Points on a hilly landscape, in no order, each with its height.
From any point a ball takes the steepest step (drop divided by distance) to one of its 2 nearest points. It stops when none of these is lower. Distance is the straight distance between rows; heights are no part of it.
j_867: [ 52 -13  34   2  44  45  12  13  -8  56 -29  12  10  52  16  26  11  20
   3  38  19   8  -5 -24  46]  h=559
j_896: [ -5  -4  16 -19 -15 -61 -39 -38 -14 -28   6 -62   2  -8  38 -16 -60  25
   9  14 -11 -36  31  -3 -18]  h=474
j_894: [  0 -12  18   4  27   5  10   6 -32  21  14  10  10  33  -2   5 -15  19
 -18  24   3  -1   6 -33  21]  h=198
j_183: [-33  16 -35  13  17 -11 -12 -28  24  21 -17 -13 -30 -14  -2   2 -22 -14
  32 -55   3 -20  27  31 -16]  h=183
j_904: [ 31 -17  14  45   7 -13  23   5  -2   0   6   8 -26  17  -8   6  21  10
   8  14  27   6   2 -22  47]  h=167
j_784: [  4 -19  30 -17 -21 -36 -24 -27 -10 -18  -3 -29   7 -26  16  -3 -48  36
  14  39 -29 -45  15 -22 -27]  h=434
j_571: [-39  33 -12   0 -32  -3  18 -62 -11 -13  -6 -26   5 -36   9 -18 -19   1
  14 -15  12 -21  43  40  -1]  h=354
j_575: [-20  18 -51 -30  55  28 -20   3  10  82 -31  -2 -25 -17  17   6  19  -1
  40 -38  -6 -11  -1  31  16]  h=291
j_131: [ 41 -30  -5  26  43  21   8  37  -6  29 -18   3 -26  32   8  16  11 -19
  13  25  38 -12 -55 -11  11]  h=514
j_940: [  8  -8 -24 -19  49  -3 -10  15 -13  68  -5   4 -38   7  22  13  46   5
  31   7   0   1 -22  -4  67]  h=362
j_907: [ 33 -13  29  18  -6 -37  35  13   8   8  27  40  -2  43   5 -31  17  -4
 -29  37  17  26  40 -38  43]  h=287
j_411: [ -1 -36  30   0  11  27   1  47   4 -13 -10  25  27  17  28  -7 -22  10
  -8  30 -32   2 -45   2 -39]  h=356
j_38: [  4  31   6 -31 -36  24  -7 -37  -2 -39  -6 -18  49 -41 -24  30 -11  27
 -28  14 -18 -12  -9 -15 -43]  h=613
j_247: [-22  -7 -14 -28  45  51 -17  22  -7  34  24   9  14  51  -4  18  -8  31
  -6 -18 -27   6  -7  16  15]  h=605
j_785: [-34  30 -10 -25 -34  11   8 -42  -6 -40   1 -41  30 -25   2   4 -45  10
  -5   1   7   0  22  17 -13]  h=322
j_437: [-11  -3  49  21 -21 -57  13  14 -19 -10  10 -14 -13 -31  17 -42  -6 -12
   9  19 -22 -24  32  -8   2]  h=280
j_635: [ -9  14  23  -7 -32 -25  20 -32 -18 -49  21  -3  24 -19  -8   1  13   4
 -37  47   9  -6  17 -20  45]  h=189
j_418: [ 24 -25 -10 -33  58  47  -5  22   9  71 -42  10  -2  16  30  17  38  16
  19   8  -7 -18 -51  10  37]  h=372
j_296: [  2  45   4 -34 -42  11 -14 -38  26 -53  -7 -43  40 -64 -34   9  18  16
 -22  13 -36  -4  21  -7 -30]  h=632
j_613: [ 65 -35  26   4  46  15  -1  21   2  64 -31   6 -15  44  32  23  32  -1
  18  37  25 -21 -29 -15  31]  h=539
j_196: [ 60 -37  42  14  -9  26   4  56   6  18   2  18  24  91  -2  27  20  14
 -43  21  20  11  14 -35 -15]  h=286
j_345: [  2   7 -18   5  -4  45  17 -15  10  -8 -39  22  12 -35 -18  23 -34   5
 -24 -24   6 -23 -27   9 -42]  h=545
j_361: [-12 -23 -37 -23  20   5 -58  -1  41  37 -34 -26 -33  22  29  21 -24  23
  58 -50  36 -16  -6  46 -25]  h=146
j_208: [-47  -9   9   0  -7 -26 -16  14 -24  13   6 -15 -40   1  13 -28 -16   3
  22  -6   6  -3  32  12   6]  h=345
j_110: [ -1 -41  21  -5  -2 -15 -18  59  -8   1  30  -9  18  16  15  -6   0  -5
  25  20 -21  30 -36  -4 -84]  h=445
j_187: [-15  47 -24  -8  -4 -38  24 -67  27  11 -50 -15 -34 -24  20 -17 -14 -68
   1 -68   2 -32  62  46 -19]  h=73
j_820: [ -6   3 -60 -20   2  49  -4  31  17  -6  33  28  17  26 -20  32   1 -12
 -14 -30 -14  39 -40  22 -28]  h=228
j_675: [-37   8 -51 -13   6  -3 -27   5  31 -15  26 -10   5  10  12  -4 -27 -32
  51 -48  15  38 -11  46 -42]  h=336
j_210: [ 59 -20  49  26 -34 -20   7  -7  -3 -15  10 -14  10  14 -19  19  11   4
 -20  65  19  -2  10 -48  -3]  h=527
j_509: [ 14 -38  48  -7 -16  18  -2  18 -16  -3  -7  13  28  -4  16  13 -24  31
 -20  41 -24   2 -30  -9 -61]  h=301
j_506: [ -9 -26  -8  30  17  -3 -27  13 -13  11   7 -20 -25 -17  19  -8 -37  11
  56   4  -7 -31 -23  22 -24]  h=428
j_8: [ 33 -19  44  13  -1 -28   5 -15 -21  -6  -4  -6  20 -34   6  10 -34  22
  -4  46 -29 -48   0 -42  -8]  h=478
j_543: [ 60 -24  56  13   2  16   9  12  -3  19 -13  14  25  57   5  34   0  12
 -31  37  28  -9  -3 -51  -7]  h=244
j_127: [ 12   2 -25 -12  23  53  13 -10 -17  24 -44  17 -10  -7   6  38   3   0
 -10  -8  30 -26 -37  11  17]  h=583
j_414: [-47   1   0   5  -3   7   5  21  -5 -15  22   5   0  11  -7 -30  17  -2
 -18 -13  -1  33  -3   5  36]  h=169
j_366: [ 19  17 -12  16 -37  36  11  26   2 -30  15   8  16   8 -39  36  48  20
 -47 -32 -29  46 -23  -8 -31]  h=35
j_540: [-28 -21  21   9 -23 -42 -22   0 -19  -2  23 -14 -28  -6  10 -19 -29  35
  17  10   1   9  22  -6 -29]  h=304
j_739: [  1 -37  32  10   2 -35 -17  47 -19  20   5  -6  -2   8  25 -28 -29  -4
  35  25 -26 -10 -10 -15 -57]  h=382
j_462: [-33  43  -6 -14 -54 -12  41 -60  15 -18 -15   5   7 -54 -14 -13 -34 -36
 -14 -26  11 -21  40  39  -5]  h=380
j_566: [-25  16 -85 -33  56  27 -17  18   9   9  15   9 -13  10  -9  14   3 -47
  44 -20   8  24 -45  24  12]  h=355
j_203: [-27  35 -21 -15 -17  34   9 -37   2  -5  -7 -12  30  -8  -8  13 -28  13
 -13 -20   4  14  22  13 -32]  h=293
j_790: [ 30 -18  -6  36 -21  -7  18  20   7 -25   1   8 -22   6 -35  28  22   6
  -2  29  26  22 -29   4  27]  h=139
j_137: [ -8  -4  27  25  -3 -23  26 -12 -26  -6   5  31  -9  -1  31 -37  29 -18
 -19  21  16   6  23 -13  68]  h=248
j_222: [ -2  22 -34  -4 -19  31  12  17  26 -14  -9  13  17 -24 -45  13 -16  -9
  -5 -49  -8  10   6  15 -85]  h=589
j_982: [ 34  37  24  -6 -62  22  15 -21  11 -57   8 -26  41 -13 -41  30  42  12
 -44  40  -6  11  16 -33  18]  h=558
j_701: [-12   3  -4   2   1 -32   5 -25 -32  17   1   5 -41  -7  12   1  -3   5
   7  26 -19 -30   0   8  36]  h=306
j_442: [ 12 -42   3 -23  73  -7 -26  62 -12  46 -24  18  -4  29  31   5  17 -12
  37  21  -1 -30 -64   0   8]  h=451
j_780: [  7 -32 -13  -5  24  41  -1  61   3  -4  -8  21  14  41  16  12 -12  -8
   7  22  -6   6 -79   4 -24]  h=408
j_517: [  0   5  -5  -5  32   7 -39 -58  20  20 -30 -42  -4  -2  33  12 -42  31
  31 -28   1 -52  19  34 -11]  h=518
j_684: [ -3  10 -14 -17 -26  24  12  -6  26 -20 -32   2  22 -58 -37  34  -9   1
  -7 -27 -25  -7 -15  12 -81]  h=569
j_173: [-12  18  25  35 -32  16  12   4  -8 -33  18 -12  15  -7 -30  -5  27  19
 -40  -2 -21  25  -9 -25   5]  h=138
j_634: [-29  34  -1  -8 -61 -28  -1 -44  -1 -48  -6 -13 -16 -73   2 -10  -1 -21
  -3 -13 -20 -69  32  30  23]  h=206
j_942: [ -9  17   1 -18 -25  27 -10 -23 -11 -26  10 -15  47   3 -26  35 -15  30
 -57   7 -18  20   2 -39 -15]  h=593
j_515: [ 47 -51   9  13   1 -26   9  50   3   1  38  36  -5  42 -14  15  19  -6
  -9  44  14  23 -17 -45  -7]  h=186
j_194: [ 16 -32  39  -2 -24  21  -3  23  -3  -8  11  26  25  15 -12  25  12  33
 -44  36 -17  14 -32 -32 -34]  h=255
j_166: [  7   5  16  -7 -32  -1  -5   8  -2 -33  -9 -16   9 -62 -58   8  32  22
 -19  -4 -54  11 -13  -9 -34]  h=216
j_488: [ -6 -24  -6 -13  28 -15 -28  66  -2   5  48   4  20  39  12 -32 -21 -30
  48  24 -20  15 -36  -2 -50]  h=492
j_594: [-22 -15 -62 -45  49   5 -56   2  37  42  -7  -1 -30  20   8  19 -23 -12
  72 -37  14   0 -17  58 -21]  h=239
j_570: [-46  18 -16 -14  14   3  -8  -1 -40  15 -10 -30 -22  -6  24 -15 -17   8
  11 -24  29  -9  35  20  -5]  h=384
j_294: [ -7  -3 -10  22 -37 -12  22   7  16 -38  14  22 -24 -36 -54  12  45  -5
 -14  -1  29  20 -11   0  28]  h=160
j_191: [  3  14  12   9 -49   8  23  22 -14 -30  31 -22  14  10 -29  12  59  23
 -50  -6 -40  66  -5 -18 -11]  h=94
j_152: [-26  34  -2 -11 -38  12  39 -22  22 -38  -6  27  34 -38 -21 -22   8 -14
 -58 -50  17  26  31  17   7]  h=236
j_632: [-27 -11  41  20 -43 -37  -8  21  15 -32  23 -18  -3 -56 -22 -23  36  19
   8   0 -36  33  -3  10 -24]  h=321
j_431: [ 29  27 -14  24 -38  32  33 -34   0 -37 -19  -9  14 -17 -54  30  10  -6
 -36 -10  41   2   5   0  11]  h=579
j_689: [-54  40 -16 -20 -20  21  12 -17  15 -11  -4  13  25 -15  -5  -6  -4  -7
 -23 -52  11  27  40  19  -6]  h=263
j_428: [  2   9  46  19 -44 -30  19  -4 -32 -28   3 -18 -10 -40 -10 -12   7  -8
  -7  34 -15 -20   9 -16  -4]  h=222
j_300: [-43  30 -60  -3  42   5 -13 -17  11  44 -10  -6 -23 -16  12 -13   9 -14
  33 -52   7  -4  11  38  26]  h=241
j_598: [-13   4  11   6 -57 -21  20 -16  10 -48   9  15  -2 -38 -41   0  38   3
 -58  30  23  17   7 -14  43]  h=172
j_69: [-17 -24 -16  -3  10  31 -25  24  -2  15 -21   0 -13   1  22  -6 -35  16
  21 -13  -4 -27 -32  39 -48]  h=483
j_3: [ -4 -28  11  -5  44   3 -28  22 -31  54 -11 -15 -31  22  33  -7 -18   6
  34  14 -13 -40   3  -5  -8]  h=353
j_638: [-31   5  18  18 -44 -28  16   4 -15 -48  -6   6 -26 -50  -2 -29  39 -27
 -11  -6  -1  -3  -7  28  30]  h=140
j_388: [ 23   4 -40   0   8  62   0  21  24  -8  14  29  -1  42 -22  50  17  11
 -29 -16  10  18 -40   9  13]  h=170
j_503: [-45  22 -17   0 -35  -6   4  -1  23 -25   4 -21 -17 -38 -35 -14 -13 -10
   2 -62   5  39  20  33 -53]  h=223
j_379: [-26 -44   3 -24  36  37 -23  32   8  14 -58  31   2  18  44 -12 -30  17
  -2 -15   0 -22 -35  37 -17]  h=524
j_587: [ 34 -27  -4  30 -34 -22  13  46  -1 -25  36  12 -17  24 -27  24  44 -11
 -15  39  21  41 -26 -16   0]  h=161
j_482: [ -4  50 -37 -12   9 -11  -5 -78  20  11 -39 -47 -21 -18  34   3 -33 -33
   8 -55 -10 -44  58  26 -11]  h=64
j_551: [ 11 -26   7   2  25 -15 -10  65  -4  10  58  13  20  49 -12 -29   5 -14
  18   7 -36  38 -13 -32 -24]  h=528
j_771: [-46  20 -29  13 -27 -14   0  -2  39 -16 -21 -15 -17 -26 -11 -21 -20 -44
  19 -73  19  11  36  52 -44]  h=176
j_435: [ -3  19 -28 -29  39  -2 -39 -40  -3  69 -18 -50 -33  -7  55   0  -5  15
  33 -11 -27 -38  19  22  20]  h=640
j_123: [ 58  -9  53  18  -7 -15   9   0  -7  -7   8  16   6  -6 -13   5  -6  15
  -9  52  -9 -24  -3 -38  18]  h=508
j_872: [-24  14 -63  -8   2  24   5  12  20 -11  22  37   0   2 -37   7  -4 -36
   9 -41   1  35 -23  29 -25]  h=271
j_338: [-33 -15   2  13 -18   6 -31 -14  23  -3  17 -23   3  11  -8   3 -54  44
  20 -32  -5  29  31  29 -40]  h=333
j_293: [-51  13  20  -1  -2   9  17 -16   5 -23  17  19  12  -5  14 -26   8   6
 -45 -12  18  23  14   3  59]  h=192
j_30: [  2 -10  -1  -5  36  20  -7  51   3  24  32  22   2  66  -7  -3  24 -10
   6   4   2  38   0 -19  57]  h=463
j_224: [-11   8 -54 -10  44  29 -21  51   8 -20  38  -2  15  22  -9  11 -13 -35
  37   3  16  26 -57   0  15]  h=400
j_391: [-33  36 -26 -12   3  -1  17 -61   2  16 -26   6 -18 -30  29 -15 -16 -10
  -2 -15  11 -11  31  47  30]  h=352
j_523: [-23  -1  -8 -35  46  59 -29 -23  -1  44  -6   7  17  14  19  22 -21  44
   5 -12  -1   0  13  18  13]  h=581
j_901: [  8  -3  16  17  -6  34   4  -7 -31  -5   7   3  15  21 -15  34  -4  22
 -38  25  15  14   3 -35  31]  h=163
j_957: [ 64 -33   0 -12  53  -3  -4  55  16  34  31  40   8  96   6   4  31 -36
  49  28  24  21  -9 -20  37]  h=420
j_278: [-19  -6 -49 -10  15  -4 -35  25  38 -42  30   1  21   3 -21   8 -16 -15
  15 -17 -22  50 -51  14 -55]  h=406
j_724: [ 74 -19  24  27 -12 -35  16  37 -10  26  -3  51  27  37 -19 -13  20 -30
  10  17  20  19  14 -58 -21]  h=357
j_376: [ -6 -10 -11  22   9  17  -5  19   5 -22  20  22   7 -11 -32  11  -2   8
  -8 -12  -4  13 -30   3 -27]  h=329
j_887: [-25  18  -1   4 -57 -13 -13  -2  24 -31 -11 -32 -22 -60 -27  -7  -5   5
  22 -31  -5  -2  16  20 -63]  h=277
j_892: [ 44   4  41  18  -2 -60  31 -24 -28  10  -1  16 -14  13  34 -28  35 -31
 -11  33  12 -21  39 -35  62]  h=224
j_680: [ 23 -18 -27 -28  48  64 -16  44   8  33   6  16   4  73   3  26  31   6
  12  -6   2  21 -54  14  28]  h=447
j_716: [ 50   6  60   4 -58  -8  12  -8  13 -31  14 -22  33 -16 -30  25  35  21
 -34  56  -3  10   0 -43   9]  h=544
j_711: [ 29 -16  28  -1  44   7   2 -14 -14  17 -37 -12   9   9  46  -8 -32  23
  -2  27 -27 -63  -8 -14   4]  h=614
j_10: [  4  -8  11  36  13 -12  -2  43 -31   6   3   4 -16  -2 -10 -12   3 -10
   7  13  -5 -15 -25 -30  -6]  h=250
j_456: [-41   2  23  -8 -36 -34 -12 -30  -1 -40  19  -7  19 -32  -5 -19 -13  32
 -32  17 -20  24  36  -7   3]  h=270
j_627: [ 67 -30  38  20 -27  -4   8  51   9  25  -2  32  33  61  -9  13  30  -9
 -16  12  20  44  -6 -44 -40]  h=323
j_664: [-27 -10  47   4   5 -69   8   2 -17 -11  14  16 -29  -4  42 -61  -7  -2
  -1  10  -5 -16  33  -5  16]  h=303
j_299: [ 18  27 -14   4 -45  27  49  -7  37 -35 -12  38  20 -29 -69  30  35 -15
 -43 -35  -3  36  16  -7 -37]  h=136
j_583: [-58  -3  40 -12 -52 -15   1 -11  -5 -51   8  -2  24 -55   5 -22  20  14
 -40  -9 -12  16  17  26   9]  h=240
j_320: [-24 -24  16  -5 -17  13 -26  30 -26   2  26  -8  10   2 -10  -5 -12  34
 -17  -1 -28  24  -2 -18 -56]  h=300
j_142: [ -8   2  20  24  -5 -44 -21 -32 -35   2   5 -39 -43  -9  44 -15 -32 -11
  15  -2 -27 -47  30  18   2]  h=326
j_700: [ 15  -1  12 -10  33 -15   9  -3 -42  69 -13  -8 -20  18  35  -4  -6  -6
  20  41  -5 -24   4 -31  26]  h=292
j_215: [ 31   7 -25   9  32  34  14 -28 -10  55 -26  -9 -21   6  11  37  37  18
  -7  -2  38  -4  -3  -2  70]  h=606
j_751: [ 34  16  19   4 -27  20  21 -21  -8 -53  21 -36  49  19 -25  34  12  16
 -67  29  -7  29  -6 -45   4]  h=574
j_789: [  4 -14  29 -27  67  30 -14   9 -13  39 -35   5  17  30  54   0 -18  35
  -2  24  -9 -34 -20 -14  15]  h=585
j_415: [ 35  12  28   7  36 -44  20 -22 -43  53 -16   9 -20  22  45 -26   4 -17
  11  38  -5 -28  38 -32  44]  h=257
j_617: [ 24  18 -20  10  -3  55  28 -16  -6 -17 -44   0  11 -15 -23  32 -11   2
 -30  -4  29 -26 -22  -1  -3]  h=564
j_424: [-12 -14  58   7  12 -62  32 -22 -24 -13   7  20  -9  -9  56 -69  18   1
 -18   9  -1 -17  24  -4  61]  h=272
j_767: [ 45 -18  -4 -27  47 -26  -6  47   7  63  10  34  -7  59  11 -16  42 -21
  54  21  17  29  -4 -16  53]  h=399
j_696: [ 30 -45  14  13  -2   8   3  55   2  -7  21  24  10  56 -12  25  21  11
 -29  23  -1  25 -57 -27 -27]  h=218
j_225: [ -1  19  10 -17   2 -18  23 -41 -36 -35  24 -26  42  19  17 -14  -3  -2
 -15  54  -5 -10  10 -30  42]  h=215
j_725: [-34   3 -24  20 -16 -10  22  22  -5 -51   4  22 -13 -40  -3 -36  31 -37
  -5 -19  22  16 -33  25  30]  h=112
j_211: [-16 -28 -14 -23  53   6 -32  37 -17  46   3  -6 -29  15  25   3 -10  10
  39   5 -13 -19 -39  17   1]  h=407
j_938: [ 71 -30  31  29  12 -17  17   7   0  30  -9  23  -4  51  -6  25   7  -6
   5  37  37  -2   9 -32  31]  h=202
j_746: [  2 -10 -43  -6 -43 -14 -16  -1  52  -4 -16 -16  -8 -16 -26   5 -28  -4
  22 -57  28  32  -2  45 -96]  h=623
j_812: [-15  13  19  15 -26 -32 -12 -37 -28 -26   7 -24 -38 -45  -1  -4 -13 -13
  -3   4 -38 -75  24   5  13]  h=261
j_491: [ 15  -2 -35 -38  55  36 -23  -1   3  83 -25 -10 -23  -7   3  20  47  11
  15  -2  -9  -9 -17   6  48]  h=337
j_436: [-24   3 -74 -39  57  30 -32  30  22  12   3  -7  -3  10  18  12 -28 -21
  58 -22  13   1 -39  50 -29]  h=302
j_830: [-13   8 -18  21 -43  -3 -17 -31  54 -15  -7 -34 -18   2 -13  -8 -32   8
  40 -57  47  14  20  41 -34]  h=242
j_519: [-31 -33  12 -36  50  41 -30  13 -13  41 -31   1  17  19  34  13 -25  38
   2  -5  -7 -22 -12  18  -5]  h=557
j_120: [ -6 -15 -11  17  31 -38  11  33 -12   5  41  13 -40   0  17 -36  10 -13
  37  17   0  12  -4  -2  39]  h=414
j_487: [-14  16  -8  24 -31 -18 -22 -17   0 -23 -13 -29 -21 -55 -18   1 -16   3
  13 -40 -15 -47  12  16 -40]  h=331
j_91: [ -8  -9 -28  -3  47  -4 -16  25 -22  33  17  -8 -33   0  10 -10  11  -7
  34   5   3   1 -20  -1  37]  h=387
j_175: [-18  -2  -8  -8   9  50 -19 -19  10  -1 -43   0  12  -9   7   9 -47  28
   4 -26  -1 -35 -17  30 -48]  h=520
j_839: [ 24   7  12 -23  40  37  11 -32 -15  41  -3  -8   5  41  29  24  10  16
 -10  38   4  -1  -1 -24  67]  h=575
j_793: [ 15  44  -3  10 -41   4  29 -51  11 -64 -24 -12  20 -30 -33  25  16  -9
 -24   9  35 -31  14 -22  36]  h=591
j_344: [ -9  59 -14 -20 -40 -12  16 -53  23 -70 -16 -13  28 -52 -26   5   7 -37
 -28  -5   6 -38  25  -3  10]  h=603
j_351: [-26   3 -61 -10   7   0   7  -2  43   2   5  24  -1   1 -18   7 -37 -35
  38 -53   3  25  -1  41 -51]  h=305
j_399: [ 46 -22  14  16  15  16   6  40   2  37  39  46  11  88 -17  -3  32 -32
   9  31  20  38   4 -19  37]  h=442
j_471: [-49  28   8 -12 -32  -5  20 -48   4 -43   0   9  17 -38   2 -25  11 -12
 -52 -17   7   0  22  23  35]  h=213
j_350: [-23   5 -21  -3 -37  -3 -30 -46  31  -3  -4 -22  -3   4  -6   7 -44  27
   7 -45  46  14  42  15 -34]  h=283
j_836: [ 30  -5  -3  -4  50 -20   5  20  -3  57   7  20 -28  34  18 -25  52  -3
  26  11  12  14  10 -21  74]  h=381
j_669: [  5  40 -22   5  23  38  17 -53  -7  30 -18   3   6  14  -7  20   7   1
 -27 -10  20   8   6  -3  54]  h=596
j_911: [ -3 -18  31  22  -2 -21  31  23  -6   3  29  38 -10  35   4 -39  36 -44
  -8  16  30  25  14 -16  58]  h=267
j_315: [ 10 -20 -48 -18  56  40  -2  32  14 -10  16  16  14  36  12   9  -7 -22
  20   4   0  10 -78   6  -5]  h=437
j_792: [  4  12 -42 -27  35  10 -33 -33 -14  78 -21 -31 -36 -17  55  -8  39  15
   8  10 -49 -33   3   7  41]  h=663
j_998: [  2 -18  13  14   2  -6 -30 -22   8   5 -19 -34 -14  -1  28 -12 -54  29
  35 -19  -5 -40   8  13 -24]  h=482
j_430: [ -12   21  -25  -11  -29   20   -5   -9   39   -9  -32   -8   10  -24
  -32   18  -50   -9    9  -48   14   17   29   24 -100]  h=607
j_56: [-29 -19  61  12 -26 -40  12  14  -3 -38  30  22   5 -12   0 -52  39   7
 -33   4 -24  33  17  -7   7]  h=332
j_382: [ -3  52  -4  -3 -45 -15  15 -51  29 -13 -33 -45  -6 -22   5 -14 -41 -35
   7 -57  35   1  68  32 -46]  h=415
j_443: [  1  15  29  12 -38 -12  12   4 -14 -40  -8 -26   4 -49 -29   5  50   4
 -34   6 -12   3  -2 -32  -2]  h=175
j_860: [-40  30 -30  -1  -5 -38  -2 -36  32  -8 -40   2 -38 -22   8  -8 -19 -36
   7 -80  26 -30  50  47 -21]  h=119
j_990: [-26  12 -23  12  -5 -14  16 -41 -20 -11  -7  19 -30 -31  10 -11   7 -16
   1  -6  10  -9   4  25  47]  h=334
j_77: [ 26 -20  -9   5  14  48   8  19  -1   4 -13  15   2  39 -23  41   4  22
 -31  -4  31   6 -23 -22  25]  h=120
j_20: [ -6  39  -2 -13 -56 -10  -6 -49  40 -28 -25 -16  26 -63 -49   2 -12  -2
   5 -12 -27 -20  32   6 -34]  h=652
j_975: [  7  15 -19  10  37  35   2 -33 -17  43 -37  -2 -16 -13   5  14 -19   0
   3 -10   7 -33 -15  15   8]  h=600
j_233: [ 16 -13 -46 -28  72  56  -9  32  12  45 -29  19  -7  31   5  32  30 -11
  34  -6  12   4 -57  15  36]  h=409
j_512: [ -3   2 -20  31  20  25  -1  18  -7  -7  -6   3 -20 -19 -23  -3   3  -1
   8  -9  -5 -22 -36   7  -1]  h=296
j_143: [ -4  13 -28 -19  41  19 -21 -51 -13  40 -35 -35  -6  -8  48  16 -20  21
  18  -1 -11 -34  -1   1   7]  h=620
j_262: [ 53 -26  32  35 -28 -69  31  36  13 -14  30  46   3  25 -17 -44  47 -24
  -3  33  21  51  11 -35  -2]  h=412
j_936: [-16  32 -34  12 -32  15  21   7  22 -34  11  27  17 -11 -55  13  30  -4
 -41 -56 -17  50 -12   7 -25]  h=97
j_974: [ 48   8  29  16 -10 -55  28  21   3  14   9  62  19  20 -14 -50  22 -30
  -3  16   6  26  31 -50 -26]  h=386
j_723: [-36  -4 -30   7   7  17 -30   8   9   9  25 -10  -2  11  -1  -4 -42  18
  44 -30   0  32   3  37 -31]  h=378
j_873: [-29  -8  11  24 -23  -6  26  31  -6 -45  24  16  -2  -2  -3 -24  45 -26
 -17 -13  -1  58 -18  10  24]  h=141
j_875: [-25 -24  22 -18  -1  -4 -17   6 -27  14  13 -11  15   3   7  -3 -34  31
 -16  15  -8  -1  17 -20 -17]  h=246
j_747: [ 61 -16  38  46 -14 -39  32 -12   0   0   5  -2 -27  25  19 -12  31  -8
   2  26  28 -25  33 -30  69]  h=199
j_979: [ 49 -19 -15   2  63  -6  -3  62  -6  41  -6  11 -20  38  22  -9  19 -42
  42  28   0 -21 -49 -14  23]  h=484
j_563: [  6  -4  34  17 -13  -8  -8  28  15 -21  14 -14   9 -39 -34   6  23  29
   9   0 -63  24 -17   3 -58]  h=269
j_702: [ -4 -12  32  20 -19 -31   4  13  -8  -8  33  25  -1   5 -22 -22  17   8
 -21  26  -7  29  20 -38  26]  h=308
j_516: [-19   4 -29  22  -7  -2 -14  30  14 -30  22   0  11 -35 -45   0 -11  -6
  28 -27 -22  40 -28  30 -54]  h=368
j_518: [ 22  -2   5   4  22  26   0  24 -12  32  18   2  11  82  -4  24  29   8
 -29   5  19  23  20 -24  55]  h=481
j_687: [ 25   9  40   9  19  -6   4 -37 -24  16   7 -29   6  -6  51 -18 -52  14
  18  26 -39 -60  11   1   5]  h=648
j_854: [  0  -3  10  -7   1 -46   9 -38 -37  -4  16  -8 -24 -16  20 -18 -27   9
  -4  33  -9 -37  16 -31  26]  h=278
j_340: [-28  12  21  10 -67 -47  -2 -19   7 -48  -5  15 -20 -77   4 -28  21 -22
 -13 -10 -19 -47   7  32  14]  h=171
j_231: [ -9  -3  18   3 -36  -6 -23 -12 -18 -28  -4 -27  -3 -46  -7   8 -33  30
  -2   3 -23 -37   8  -1 -29]  h=385
j_809: [ -8  10  27 -19 -23 -43   0 -36  -1 -44  38 -38  34 -43  16 -20 -28  17
  -5  38 -16  -6  36  -2  17]  h=309
j_179: [-12  18 -11 -22  16 -32   8 -45 -30 -22  -5 -29  17  -5  29   5 -25   8
 -17  34  -7 -38  25 -26  22]  h=247
j_704: [-21 -22  -4  15  14   0 -21  44  -2 -22  54   5   6  29 -14 -27   1   0
  13   6 -27  59 -21  -3 -12]  h=552
j_715: [ 20 -15  34  30  12 -23   2  34 -10  28  -1  25   3  15  13 -27 -19 -16
  30  18 -11 -23   4 -38 -35]  h=315
j_695: [ 14  25 -11 -20  28  12  21 -54  -8  12  21 -11  24   7  13  27  -3  22
 -21  25  12   2   1 -22  58]  h=586
j_417: [-35  55 -24 -27 -36   0  35 -51  21 -17 -34  -1   4 -24  -1 -21 -32 -52
  -4 -38  25  -3  69  21 -26]  h=398

Where does a ball stop that starts at each point below?
j_296 | j_482
j_784 | j_482
j_785 | j_725
j_669 | j_790
j_391 | j_790

Call two points neighbours if one is among the 2 nearest of the other. Go from one point of each pair to the other, from neighbour to neighbour, staying as low as possible. Name the highest point that can't be avoided.
j_361 / j_10 | j_315
j_366 / j_137 | j_664
j_725 / j_790 | j_809
